Points on a hilly landscape, in no order, each with its height.
From any point a ball rolls to the lowest of the 2 points nearest to it. It stops when none of these is lower. Distance is the straight distance between rows; heights are no part of it.
Z_126: [141  95 131 134 153 104 132 124 125 113 157 131  90 187 139 139 172 154
  72 128 147]  height 645
Z_116: [150  84 134 159  83 137  98 123 149 169  90 132 154 160 133 162 194  73
 110 175 110]  height 695
Z_148: [112 147 179 122 104 125 115 151 100 127 109 148 107 144 127 137 111 166
 121 165 118]  height 361
Z_668: [175 116 101 144  98 145 155 158 168 113 164 151  81 133 133 171 135 166
 127 101 146]  height 238
Z_379: [148 104  99  73 153  82 168 170 118 134 121 116 130 136 136 167 126 161
 100  71 162]  height 189
Z_922: [104 134 112 142 124 154 136 137 110 122 120 200  85 149  94 127 178  87
 172  94 128]  height 622
Z_86: [128 133 137 131 139 143  79 112 133 184 108 125 162 146 139 113  80 186
 135 153  98]  height 135
Z_472: [ 68 123 190 188  94 122 121 130 133 102 127  59  72 121 139 121 118 115
 100 154 129]  height 579
Z_822: [144 140 108 170  76 136 126 135 150 171 134 145 126 151 122 131 145 111
 142  94  68]  height 409
Z_791: [119 116 146  86 158  90 132 132 123 168  80  71 184 139 136 147 100 142
  80 129 115]  height 255
Z_803: [104 133 154 134  94  81 133 123  95 133 122 113 121 130 127 120 137 115
 112 109 116]  height 213
Z_967: [139 113  92 173  99 141 123 115 144 181  94 143 157 158  90 136 143  95
 136 102  95]  height 426
Z_310: [137 110 141  52 139 121 105 145 112 114 185 115 109 125 185  84 107 178
 128 146 100]  height 414
Z_906: [108  90 123 155 147 141 111 128 105 119 133 118  81 193 157 103 196 145
 133 155 137]  height 666
Z_621: [111 137 192 118 101 117 108 162  94 112 117 146  98 163 145 137 160 137
 100 186 134]  height 323
Z_278: [116 167 129 150 107 166 119 132 158 126 156 176  96 151 110 109 153  91
 191 138  67]  height 534
Z_361: [ 67 132 160 165 125 149 145  79 149 111 146  80 117  93  98 117  76 125
  98 142 130]  height 632
Z_183: [ 68 147 140 148 176 128 116  80  78 127  91 172 103 181  74 105 167 112
 118 150 138]  height 337
Z_926: [103  84 147 137 147  87 116 118 115 145 113  47 146 154 164 112 119 143
  86 160 109]  height 356
Z_15: [148 160 142 141  72  76 142 169 139 174  73 140 182 103 121 141  86  99
 108  99  93]  height 484
Z_968: [108  95 159 144 129 107 128 109 146 130 153  56 114 151 160  95 121 162
  82 167  89]  height 321
Z_446: [ 75 169 145 128 128 122 148 155 102 102 154 150  64 158 122 117 129 122
 175 118  58]  height 512
Z_884: [ 79  97 145 102 135  90 100 130  76 154  87 108 113 151 166  84 123 169
 126 156  80]  height 405
Z_543: [126 174 151  92 131  76 139 130  95 149 124 161 161  99  92 119 108 123
  85  73 124]  height 577
Z_173: [107 118 119 119 119 116 125 126  96 131  71  75 139  98 151 124 124 139
 151 137 136]  height 379
Z_226: [ 94 101  71 173 129 158  92  82 124 126  87  98 137 144 132 118 170  93
 180 150 126]  height 703
Z_248: [153 135 107 100 183 106 152 129 116 103 180 164 101 158 123 105 161 143
  95  64 133]  height 314
Z_314: [155 138  76 126 153 143 156 129 141 142  33 105 200  90 110 158  77 107
 162 124 158]  height 95
Z_172: [122  97 142 127 151  95 144 145 102 134  71 140 120 171 106 172 178 110
  50 118 187]  height 658
Z_329: [132 112  83  93 142 138 144 139 115 126  89  80 162 108 151 133 124 130
 155  99 152]  height 425
Z_324: [139  75 102  81 135  79 140 161 155 123 147  40 130 123 186 147 125 150
 115 124 119]  height 517
Z_573: [152 103 110  73 174 141 112 132 106 158 127 114 142 116 179 110  72 192
 145  92 149]  height 228
Z_17: [129 118 121  86 111  52 159 138 128 150 141  94 150  70 139 129  79 121
 103  63  97]  height 569
Z_797: [166 130 141 125 103 153 101 132 129 135 121 186 147 124 117 113 177  88
 141 129 137]  height 369
Z_741: [142 134 154 120 119  96 118 136 157 149 174 113 119 141 141 145  86 194
  51 143 100]  height 311
Z_14: [142 100  90 122 188 105 163 122 129 142 143 142 125 179 116 132 167 143
  80  64 135]  height 329
Z_203: [148  91  95 134 135 173 144 133 126 101 113 150 140 126 108 164 150 118
 132 151 194]  height 355
Z_234: [ 94 100 115 203 114 157 140 115 157 117 101  77 113 120 130 156 129 119
 145 142 159]  height 499
Z_871: [167 159 110 131  83 118 153 173 121 108 104 161 152  62 129 138 109  99
 167  89 155]  height 433
Z_631: [109 117 128 140 117 123 125  98 141 125 174  59 158 115 156 104 131  94
  97 152 110]  height 468
Z_996: [143 135 120  84 141 173 133 147 104  75 156 134 128  96 150 125 124 150
 157 155 174]  height 442
Z_853: [146 113 114 104 156  95 152 115 170 133 128  58 176 152 111 150 150  85
  78 120 138]  height 494
Z_67: [116 164 171 125 134 176 142 105 139 106 175 160 134 114  96 130 117 130
 106 170 148]  height 150
Z_235: [133 113 148 126 135 121 137 115 157 125 186  95 101 140 148 112 102 177
  84 142 102]  height 269
Z_469: [123 159 143 143  96  71 147 121 148 126 167 140  93 141 109  98 117 146
  98  94  64]  height 351
Z_55: [166 121  94 153 124 169 120 136 149 155 133 189 116 146 108 138 134 134
 147 109 152]  height 219
Z_609: [183 124 136 129  77 163  85 147 160 117 171 130 158 118 170 135 160 102
 134 177 124]  height 330
Z_49: [137 172 156 109 120 135 104 120 140 110 195 143 139 117 131  95 106 133
 131 124  90]  height 291
Z_710: [145 132 112 152 129 181 126 134 162 149  70 129 161 101 101 183  87 156
 149 180 168]  height 319
Z_775: [107  70 102 104 156 112 121 116  96 130 144  71 111 135 178  81 144 141
 148 111 100]  height 318
Z_95: [119 130 150 133 126 151 155 117 121 100 124 137 150  91 106 147 166  68
 105 150 191]  height 394
Z_962: [108 175 175 130 173 169 120 112 114 117 128 187 106 170  83 116 131 124
 136 169 104]  height 448
Z_693: [ 65 148 162 127 175 144 127 108  90  92 116 142  76 169 108 131 112 186
 122 183 138]  height 423
Z_664: [112 108 111 130 111 146 134  97 132 115 144  47 166  91 172 111 112 114
 153 154 113]  height 497
Z_875: [156 154 119  76 139  92 140 140 105 117 184 150 113 130 151 110 146 140
 113  67 112]  height 297
Z_636: [140  93 101  75 147 131 116 124 115 105 179 100 108 139 197  93 151 163
 166 132 116]  height 367
Z_805: [ 79 116 161 175 162 134 120  74 117 118 135  67 157 138 118 108 152  82
  71 173 158]  height 420
Z_672: [200 139 149  93 135 125  76 166 147 161  94 125 224 134 154 138 128  97
 118 148 150]  height 76
Z_935: [122 125 118 113 197 150 152 106 123 125 190 141 102 152 135  83  92 203
 102 116  93]  height 584
Z_564: [101 112 101 177 101 157 123 112 129 118  96 115  95 128 137 146 124 156
 177 138 151]  height 563
Z_220: [ 66 157 132 131 147 143 126  75 109 115 142 130 131 102 105  75 113 108
 151 137  68]  height 567
Z_663: [133 119 112 120 104 138 164 119 125  67 165 102 115  89 143 128 166  97
 141 110 179]  height 521
Z_698: [140 146 145 111  86  59 120 154 136 141 168 130 103 118 136 119 114 148
  88  93  86]  height 322
Z_779: [148 168 125 158  90 157 143 100 161 153 119 134 180  84  94 131  92  82
 143 103 108]  height 336
Z_964: [136  96 120 143 152 141 136 141 122 105 154 149  63 204 152 113 193 171
 110 133 120]  height 654
Z_998: [159 137 137 111 152 143 133 131 145  73 231 150  98 167 147 103 146 144
 112 133 115]  height 370
Z_19: [137 163 175  95  98  55 101 164 114 149 165 135 111 116 157 113 102 166
  97 135  73]  height 349
Z_724: [185  71  92 129 125 140 172 147 173 104 171 140 121 143 114 194 156 118
 102 107 178]  height 472
Z_578: [158 128  66 137 154 148 153 139 163 153  66 128 170 124 106 162 110 112
 173  88 136]  height 161
Z_287: [121 168 139 135 128 179 138  98 157 116 160 141 125  98 102 137  76 145
 140 166 124]  height 200
Z_40: [155 124 106 100 148 171 125 112 119 120 154  99 154 109 158 121 100 167
 144 150 154]  height 399
Z_530: [115 143  81 119 139 141  93 120  95 105  70 180  90 121 109 121 148 152
 229 156 162]  height 482
Z_559: [110 129 159  90 144  92 157 137 125 101 207 121  91 129 144  94 109 164
  93 116  96]  height 223
Z_48: [161 164  93 139 128 150  88 111 134 134  57 168 202  95 112 123 122  75
 185 165 157]  height 208
Z_720: [119 137 100 170 122 127 108 116 115 118  52 189  92 120  83 136 144 137
 207 164 167]  height 418
Z_374: [ 75 119 167 196  80 135 121 120 143 112 130 114  83 140 121 129 134 104
 111 156 113]  height 525
Z_643: [ 84 132 160 115 106 102 150 146 110  94 167 112  62 127 140  95 122 143
 154 121  63]  height 498
Z_112: [159 162 184 116 113 147 143 144 146 106 162 170 140 112  97 148 111 130
  80 164 165]  height 86
Z_658: [125 106  78 127 135 133 124 132  74 131  59 154 117 132 124 125 187 108
 186 112 152]  height 657
Z_565: [109 123  91 161 168 163 159  71 134 118 123 107 157 120  93 133 110 107
 127 111 146]  height 217
Z_560: [127 130 139  85  86 102 130 169 105 131 117 101 145  50 169 114  70 134
 157 117 122]  height 543
Z_193: [158 111 115 140  96  88 148 151 184 112 160 131 102 118 113 178 154 104
  73  90 139]  height 371
Z_87: [140 109 124  74 160  51 116 120 132 153 159  94 147 117 144 110 101 153
  61  84  92]  height 215
Z_492: [148 104 131 124 153  83 135 126 102 138 114 145 126 186 119 143 199 123
  59 112 164]  height 653
Z_271: [163 142 172 113  92 128  76 141 135 144 151 176 160 125 127 104 187  74
 100 162 110]  height 326
Z_889: [157 131 154 112  96 102 137 173 119 109 129 201 101 124 113 160 162 123
  86 122 164]  height 605
Z_296: [102 139 157 112 147 133  99 121  85 105 137 142 101 182 146  95 184 119
 132 184  94]  height 310
Z_670: [166 138 171 106  58 101 127 187 121 106 101 181 110  96 127 145 157 104
 115 141 168]  height 621
Z_801: [159  77  80 123 168 142 176 142 170 127 130 129 132 160 104 187 175  94
 105  77 178]  height 495
Z_397: [108 149 131 183  92 105 138 105 135 161 142 140 114 147 105 115 127 115
 108  89  69]  height 378
Z_63: [126 181 172 100 132  97 131 140  84 129 101 184 156 116 105 122 118 115
  99 104 160]  height 582
Z_207: [166 164 168 100 123 145 109 131 174 118 235 148 121 132 133 102  97 152
 115 123  89]  height 320
Z_645: [110  97 130  99 107  76 107 147  75 168 107 118 118 129 179 104 119 174
 132 106  88]  height 424
Z_216: [131 187 123 125 111 140  83 143 116 128  90 173 134  76 129  86  85 113
 217 102 117]  height 601
Z_440: [150  53  97 133 162 155 156 148 177 143  79 110 136 166 106 179 175  85
 119 112 164]  height 513
Z_73: [122 107 117 148 124 134  92 107 110 137 117 107 130 187 153 118 198 113
 135 173 125]  height 677
Z_170: [107 109  76  99 141 127 107 120  89 135  94 138 108  88 143  98  99 155
 228 102 122]  height 473
Z_654: [125  93 109  96 105 114 144 168 136 129 133  78 111 119 171 162  99 181
 130 135 125]  height 544
Z_577: [123 104  74 146 108 116 188 140 137 113 126  82 126 102 139 141 168  75
 146  55 150]  height 496
Z_404: [124 133 127 119 135 115 131 146 131 165 148 155  95 135 144  86  75 190
 143  70  73]  height 305
Z_382: [130 151 120  88 167 145  77 113  92 157 142 147 159 136 155  67 115 125
 164 120  95]  height 265
Z_28: [148 164 108 122 134 134 115 126 144 141  50 116 212  76 120 140  80  92
 185 161 140]  height 152
Z_8: [ 80 122 121 151 130 129 141  81 131 136 162  96 122 120 123  85  89 138
 133 118  80]  height 574
Z_407: [137 112  98  66 155 105 127 135  90 175 132 128 151  99 152 106  86 155
 154  74 116]  height 258
Z_115: [ 89 106 101 138 130 116 156 126  87 100  74 112  91  92 127 135 115 155
 159  96 181]  height 338
Z_280: [109 124 148 129 147 140 133  90 133 115 141  63 193 124 131 113 147  82
  97 163 137]  height 445
Z_175: [166 160 145  95 110 151 138 138 136 104 145 172 153  99 121 151 126 108
 113 140 180]  height 149
Z_202: [ 94 152 161 108 112  72 139 124  92  99 158 109 116 108 129  92 172  81
  97 105 108]  height 142
Z_409: [104 165 166 173 122 150 117  92 137 151 164 152 121 165  97 105 108 137
 121 150  59]  height 462
Z_331: [140  72 135 135 153 102 105 153 139 122 129  53 101 200 171 151 178 149
  63 170 151]  height 586
Z_274: [ 94 112 114  98 152 147 101 102 118 155 128 119 131  93 156 103  41 194
 184 173 107]  height 562
Z_114: [165 151 133 110  76 109 116 175 142 129 112 114 174  76 167 133  79 117
 161 124 119]  height 524
Z_94: [152  89 126 140 132 150  87 140 135 162  97 130 147 191 137 157 214 111
 110 180 131]  height 686
Z_895: [126 120  98 127 122 148 143 118  97  83 134 108 121 107 150 106 173 102
 171 109 155]  height 475
Z_999: [155 112 103 138  98 129 171 136 136  98 146  98 150  86 126 142 163  61
 139  93 164]  height 533
Z_340: [111 128 100 189 134 147 105  69 138 181 107 155 150 162  82 121 154 102
 133 122  90]  height 412
Z_536: [141 189 127 152  91 140  79 127 130 136  92 161 159  91 132 100 111  96
 203 137 105]  height 583
Z_952: [148 173 136 153  82 149 147 114 160 141 166 155 148  97 108 117  93 119
 136  90 107]  height 299
Z_940: [118 144  93 176 110 150 109 103 130 134  56 170 141 107  80 135 136 104
 188 142 140]  height 346
Z_687: [179 167 161  91 137 125 109 152 168 104 222 171 116 153 130 116 139 144
  93 124 114]  height 344
Z_97: [119 152 141 146  82 109 125 130 117 156  89 139 146 114 121 131 149  91
 116 128 117]  height 277
Z_611: [162 132  59 155 131 150 109 114 139 136  44 170 174  95 107 143 150  91
 193 152 170]  height 270
Z_281: [104 107 154 120 141  69 142 152  99 128  78  91 133 143 133 177 157 114
  62 127 188]  height 665
Z_436: [112 177 143 141  97 163 130 110 153 123 180 135 147 105 119 110 101 125
 145 140  94]  height 253
Z_521: [133 108  57 148 122 168 118  91 137 130  93 103 148 109 133 120 148 102
 208 127 138]  height 721
Z_261: [118 144 140  93 157 162 157 126 111  78 169 137  98 106 131 130  98 166
 151 143 163]  height 463
Z_608: [ 79 152 152 114 153 118 165 141  95  95 126 153  63 148 103 101 119 165
 140 104 122]  height 427
Z_11: [149 103 114 163 103 103 174 150 182 121 168 120  82 148 127 182 134 145
  87 105 131]  height 328
Z_634: [201 126 136 122  88 169 101 169 156 128 115 147 167 111 159 153 134 104
 146 185 167]  height 216
Z_541: [226 129 122 103 113 136  98 179 159 142 108 155 190 121 153 160 145  87
 141 139 159]  height 132
Z_429: [ 82 126 157 185 145 140 129  90 101 141  70 140 113 169  75 119 165  88
  94 129 145]  height 350
Z_101: [133 131 123 119 106 109 137 150 107 143  60 124 158 109 124 151 127 115
 121 127 148]  height 325
Z_618: [115 131 184 123 116 112 115 150  99  89 144 143  79 184 149 108 204 123
 102 176 118]  height 273
Z_819: [162 152 162 110  79 112  90 160 110 116 150 166 124 144 145 120 197  98
 117 165 114]  height 278
Z_294: [ 66 132 181 116 126  78 116 140  83 139 116 124  87 144 146  95 102 176
 102 130  82]  height 388
Z_477: [ 99 153 184 129 124 111 138 122  81 108 106 182 137 127  80 133 145 106
  82 140 151]  height 588
Z_572: [108 115  95 106 122 147 111 114 122 148 106  85 151  72 159 131  55 154
 170 151 122]  height 541
Z_947: [ 99 156 181  85 110  97 109 157  90 140 132 157  79 126 143  96  95 165
 117 115  74]  height 373
Z_862: [120 131 122  98 126  84 105 147  69 148  89 145 125 141 149 107 135 160
 145 110 127]  height 444
Z_141: [112  97 137 142 170 107 163 114 165 129 112  53 170 144 115 155 135  72
  38 127 152]  height 480
Z_123: [110 167 112 137 156 164  94  73 114 131 116 168 138 149  74  98 135 116
 169 147  93]  height 553
Z_102: [119 100 101 148 127 117 164 134 134 137 111  82 134 106 146 143 121 113
 133  72 137]  height 460
Z_706: [ 92  94 159 193 151 120 134 114 161 118 151  67  84 176 149 125 138 131
  54 144 139]  height 623
Z_804: [121 102 134  85 148  63 123 132 112 172 126  81 152 161 156 120 117 155
  79 100  85]  height 234
Z_640: [125 110  98 100 149  94 176 133  92 121 112 118 115 130 122 140 132 152
 107  63 185]  height 225
Z_454: [150 131 131 135  71 101 125 139 168 122 162 133 134 114 133 155 148 102
 105 109 136]  height 417
Z_877: [ 95 115 114 138 147 123 182 131  92 103 112 117  92 116  99 149 112 156
 127  82 186]  height 275
Z_229: [136 184 148 139 107 114 115 141 114 177 100 168 165  86 101 122  59 129
 132  84 110]  height 620
Z_855: [175 144 130 142  86  90 155 171 139 158  53 152 176  78 101 163 113  70
 112 116 121]  height 474
Z_337: [146 125 155 100 157 125 119 132 139 148 145 111 151 153 139 159  73 195
  70 157 129]  height 340
Z_191: [117 179 184 131 119 141 107 159 113 126 109 180  87 130 126 129  70 173
 161 138 113]  height 389
Z_185: [ 78 125 147 191 162 150 125  51 132 129 120  97 135 128  95  99 154  66
 105 139 141]  height 393
Z_806: [106 170 144 142 117 144 117 161 128 109 150 181  66 178 105 131 171  98
 181 138  51]  height 523
Z_692: [109 153 157  91 190 154 107 137  84 101 121 160  94 164 123 131 116 188
 130 183 139]  height 435
Z_592: [103 124 114 148 172 162 143  78 104  95  86 146 124 117  86 139 168  96
 144 124 204]  height 304
Z_276: [172 132 107 163  94 151 145 148 198 169 131 123 130 135 120 173  95 138
 135 110 103]  height 290
Z_930: [139 174 146 154  87 162  74 128 143 145  92 205 149 116  98  96 145  72
 175 150  94]  height 560
Z_422: [155 149 138  94 154 162 119 136 133 129 170 133 148 148 143 135 115 179
 107 157 149]  height 366
Z_435: [160 137 123  90 134  81 131 110 136 104 209 137 130 128 163 102 171 114
  87 100  93]  height 274
Z_863: [148 102 110 138 164 175 165 102 141 102 169 165 106 163 101 143 169 140
  90 134 163]  height 127
Z_354: [100 141 141 130 158 125 122 109  94 126 128 155 107 181 117  96 176 120
 114 134 108]  height 327
Z_313: [118 109 102 186 104 157 163 117 166 125  99 103 133  94  99 165 125  86
 145 126 155]  height 434
Z_630: [106 167 139 153 114 162  79  93 122 152 105 191 133 157  96  95 160  83
 186 161  81]  height 547
Z_455: [136 157 113 146 139 157  73 118 148 180  90 140 167 119 128 125  61 162
 175 147 108]  height 192
Z_597: [101 152 149 186  85 161 106 108 154 146 142 133 102 143 118 119 137 124
 125 167  74]  height 481
Z_253: [164 119  99 126  81 101 127 155 175 132 151  99 147 122 164 155 155 111
 124 116 102]  height 464
Z_891: [118 190 172 153 165 177 107 117 141 125 171 195 111 173  97 113 108 127
 146 163  68]  height 452
Z_685: [169 163 134 105  75  80 116 179 163 153 102 118 160  94 141 162  91 129
 116 102 113]  height 501
Z_466: [ 89 151 165 114  76 110 142 150 107 118 140 123  89  68 142 111  93 144
 159 122  69]  height 471
Z_840: [107  82 123 134 129 121 161 144 145 126 134  53 112 115 154 162  89 169
 107 126 142]  height 568
Z_199: [101 126 105 170 114 153 135 115 127 114 118 149  82 148  94 118 147 120
 172 129 134]  height 604
Z_772: [116 126 123 134 111 134 133 142  80 110  65 190  95 125 113 131 184  97
 179 105 151]  height 639
Z_746: [ 92 106 124 162 126 153  83  92 101 127  92  98 117 146 144 112 179  87
 149 175 142]  height 689
Z_585: [173 120 129 135  98 154 106 127 155 131 165 116 141 164 141 135 150 130
 118 165 120]  height 387
Z_83: [122 137 149 118  99  43 119 143 130 131 150 126 116 134 134 137 154 123
  62  98 122]  height 279
Z_766: [172 149 156  77 119 111  84 150 115 134 113 152 202 125 155 130 133 117
 101 157 159]  height 123
Z_459: [110  89 155 169 169  92 141 117 148 100 141 111  82 196 129 113 164 149
  39 137 147]  height 637
Z_856: [ 97 111  71 131 134 135 125 124  81 103  75 113 105  79 138 122 109 167
 202 110 164]  height 413
Z_242: [165 107 124  52 142  87 142 167 139 130 146  87 139 113 154 168  94 172
  96  95 160]  height 151
Z_859: [113  99 140 161 143 132 153 109 176 123 117  51 143 119  96 171 127  50
  70 134 177]  height 461
Z_348: [172 103 118  60 167 122 119 158 138 150 151 106 145 116 176 153  83 191
 115 111 144]  height 188
Z_633: [103  96 127 131 117 115 167 131 148 133 159  60 109  86 147 131  69 150
 119 109 103]  height 585
Z_417: [157 138 111 130 108 147 139 153 151 122 161 129 107 116 140 135 103 154
 145 114 140]  height 335
Z_942: [ 82  86  90 137 138 138 143  91 124 130 117  55 146  74 154 117  74 133
 177 126 106]  height 522
Z_683: [150 161 119 120 102 133 151 150 115 117 138 143 129  78 141 124 110 143
 158  88 156]  height 395
Z_960: [160 150 135 117 120 124  88 132 139 183 141 124 167 153 160 124 101 158
 116 153  92]  height 193
Z_907: [114  92 110 117 150  76 145 130  89  94 148  58 121 129 181  92 159 122
 107  97 129]  height 280
Z_965: [186 168 148 130  80 114 141 162 134 134  98 185 157  79 116 144 116  90
 113 103 147]  height 459
Z_231: [ 95 148 147  97 170 144 160 141 105  69 171 148  56 113 110 128 100 167
 164 122 126]  height 446
Z_291: [ 86  85 114 140 124 132 157 101 146 137 188  76  99 105 145  86  71 152
 120 105  75]  height 581
Z_753: [118 122 103 147 157 160 154  96 125 118 164 124 123 147 112 122 151 125
 120 118 131]  height 178
Z_778: [ 78 163 112 118 157 136 113  90  97 120 111 156 122 109  87 104 113 128
 189 134 108]  height 561
Z_479: [147  67 100 149 144 145 144 133 170 130 120  78 130 173 138 175 160 109
 105 146 154]  height 535
Z_721: [134 126 156 150 117 137 139 103 155 135 158 108 152 155 114 140 135 125
  88 157 134]  height 339
Z_765: [120 128 104 162  87 143 154 114 176 139  93 108 181  76  97 158 101  67
 159 100 112]  height 374
Z_29: [131 105 111  97 143  73 130 124 107 109 182  95 119 142 165 111 170 148
  87 117 109]  height 236
Z_58: [150  56 130 149 128 125 125 136 158 133 131  92 113 174 148 159 193 114
  79 167 164]  height 558
Z_154: [104 163 125 136 131 144 124 127 120 121 135 152  87 128 113 112  78 176
 160 128  96]  height 410
Z_880: [151 153 121  77 117  56 145 154 121 148 126 135 161  86 117 121 100 125
 100  59 116]  height 573
Z_732: [131  90 110 113 192 119 150 116 121 127 171 116 102 173 137 120 108 204
  87  96 124]  height 587
Z_551: [120  94 148 149 127 121 166 117 147  95 125 104 139  94  92 162 138  68
  77 121 194]  height 428
Z_843: [109 119  85 200 120 147 112  67 140 165  78 166 116 136  75 131 159  98
 183 146 127]  height 392
Z_257: [122 134 158 118 101 100 115 126 119  92 162 131 109 140 137 114 199  87
 103 143 116]  height 186
Z_835: [145  97  94  95 102  80 144 156 173 148 141  41 141 135 172 153 133 124
 116  95  94]  height 500
Z_739: [133 137 116  90 103  99 152 141 130 127 150  87 163  49 151 123  96 125
 128  97 126]  height 559
Z_215: [156 169 119 131 131 167 101 127 144 143  88 142 156  96 113 139  59 168
 160 162 151]  height 252
Z_833: [160 121 120 147 127 168 155 138 200 160  96 116 188 121 107 183  76 127
 123 168 140]  height 362
Z_523: [130 155 141 155 133 186 120 117 153 119 164 215 111 148  87 118 153  86
 167 133  99]  height 545
Z_725: [113 107  78 155 173 161 151  93 111 121  86 100 148 135 104 151 147 102
 136 111 194]  height 259
Z_284: [ 78 124 133 130 149 132 134 121  81  97  99 136  74 148 114 124 126 170
 148 141 156]  height 403
Z_502: [102 114 142 138 141 165 137 104 105  83 102 171 122  97  82 138 153  87
 147 163 191]  height 348
Z_222: [183  78  99 128 114 165 155 161 152 112 145 136 114 131 148 179 176 115
 122 147 188]  height 429
Z_974: [106 114 139  97 157 158 126 107 132 139 159 136 122 111 139  95  34 190
 142 140 114]  height 572
Z_143: [156 124  74 155 121 149 159 145 192 171 106 109 154 132 107 169 113 110
 144  92 114]  height 227
Z_846: [ 95 169 179 107 168 132  88 130  75 118 103 186  99 187 101 123 146 155
 147 176 118]  height 443
Z_405: [150 138 138 110 143 116 135 134 128 167  97 109 188 153 106 173  97 135
  79 145 135]  height 276
Z_555: [ 54 107 167 164 148 114 140  98 118 116 122  59  92 116 129 114 100 138
 104 147 129]  height 617
Z_346: [169 146 121 140 105 155 155 161 191 154 129 112 155 117 118 178  63 164
 127 125 134]  height 341
Z_256: [ 88 104 137 204 168 154 133  85 122 128 127 133  96 153  95 109 167  69
  90 121 150]  height 372
Z_622: [120 133 141  95 194 156 142 107 118 112 181 150 117 124 115 104  65 210
 107 130 133]  height 580
Z_854: [138 146 194 109 100  93 124 149 111 124 124 214 111 132  88 148 155 108
  76 120 139]  height 595
Z_327: [133 101  99 119 172 154 151 129 121 133  84 109 169 141 108 161 148 116
 117 134 194]  height 298
Z_864: [129  73 148 173 168 102 123 139 160 118 149  38  88 183 165 133 143 149
  55 170 151]  height 603
Z_250: [104 163 141 133  89 136 133 150 126 121 149 143  94  99 134 109  86 149
 194 120  88]  height 440
Z_328: [148 143  85 111 145 154  63 130 106 111  96 155 133 125 144 110 138 158
 232 158 157]  height 542
Z_462: [120 109 146  79 158  66 131 110 116 135 192 110 125 106 158  81 102 147
  83 108  85]  height 197
Z_512: [153  89  93 163 134 176 152 122 140 119 144 174  85 154 105 148 172 112
 124 106 160]  height 198
Z_834: [153  69 172 166  96 153  93 122 121 146 107 139 132 133 133 142 209  77
  95 186 137]  height 707
Z_667: [114 115 132 159 137 130 138 111 146 137 103  94 157 151 113 165 113 129
  82 155 134]  height 301
Z_786: [130 119 100 112 132 117 127 132 121 170 129 122 142 121 144  89  85 155
 149  70  86]  height 281
Z_400: [177 133 149  82 127 117 131 142 138 123 148 138 183 111 128 152 143 100
  87 149 173]  height 166
Z_951: [164 146 129 102 143 142  44 119 122 174 123 131 182 143 161  85 107 128
 143 126  83]  height 242
Z_186: [141 131 110 111 114 140 102 124 114 120 120 127 154 120 139 114 156 105
 155 144 139]  height 416
Z_948: [ 87 177 127 110 166 149 124 125  97  80 122 175  99 116  97 129  99 142
 208 141 125]  height 570
Z_251: [141 192 152 127 129 138  94 137 128 133 119 178 149  80 121  90  53 121
 176  70 116]  height 613
Z_240: [123 154  80 138 118 158 120  93 129 108 110 135 126  90 115 119 121 115
 229 139 142]  height 742
Z_385: [192 112  89 149 114 153 154 167 162 132 143 179 100 139 126 154 150 145
 157  71 145]  height 97
Z_788: [117 143  89  97 155 155  95 124  90 107 128 147 104 122 146  93 124 155
 243 124 118]  height 508

Where does a ball stop that starts at each point below?
Z_746: Z_725
Z_472: Z_284
Z_889: Z_385
Z_633: Z_385
Z_622: Z_618
Z_834: Z_725
Z_116: Z_725
Z_172: Z_725
Z_278: Z_618
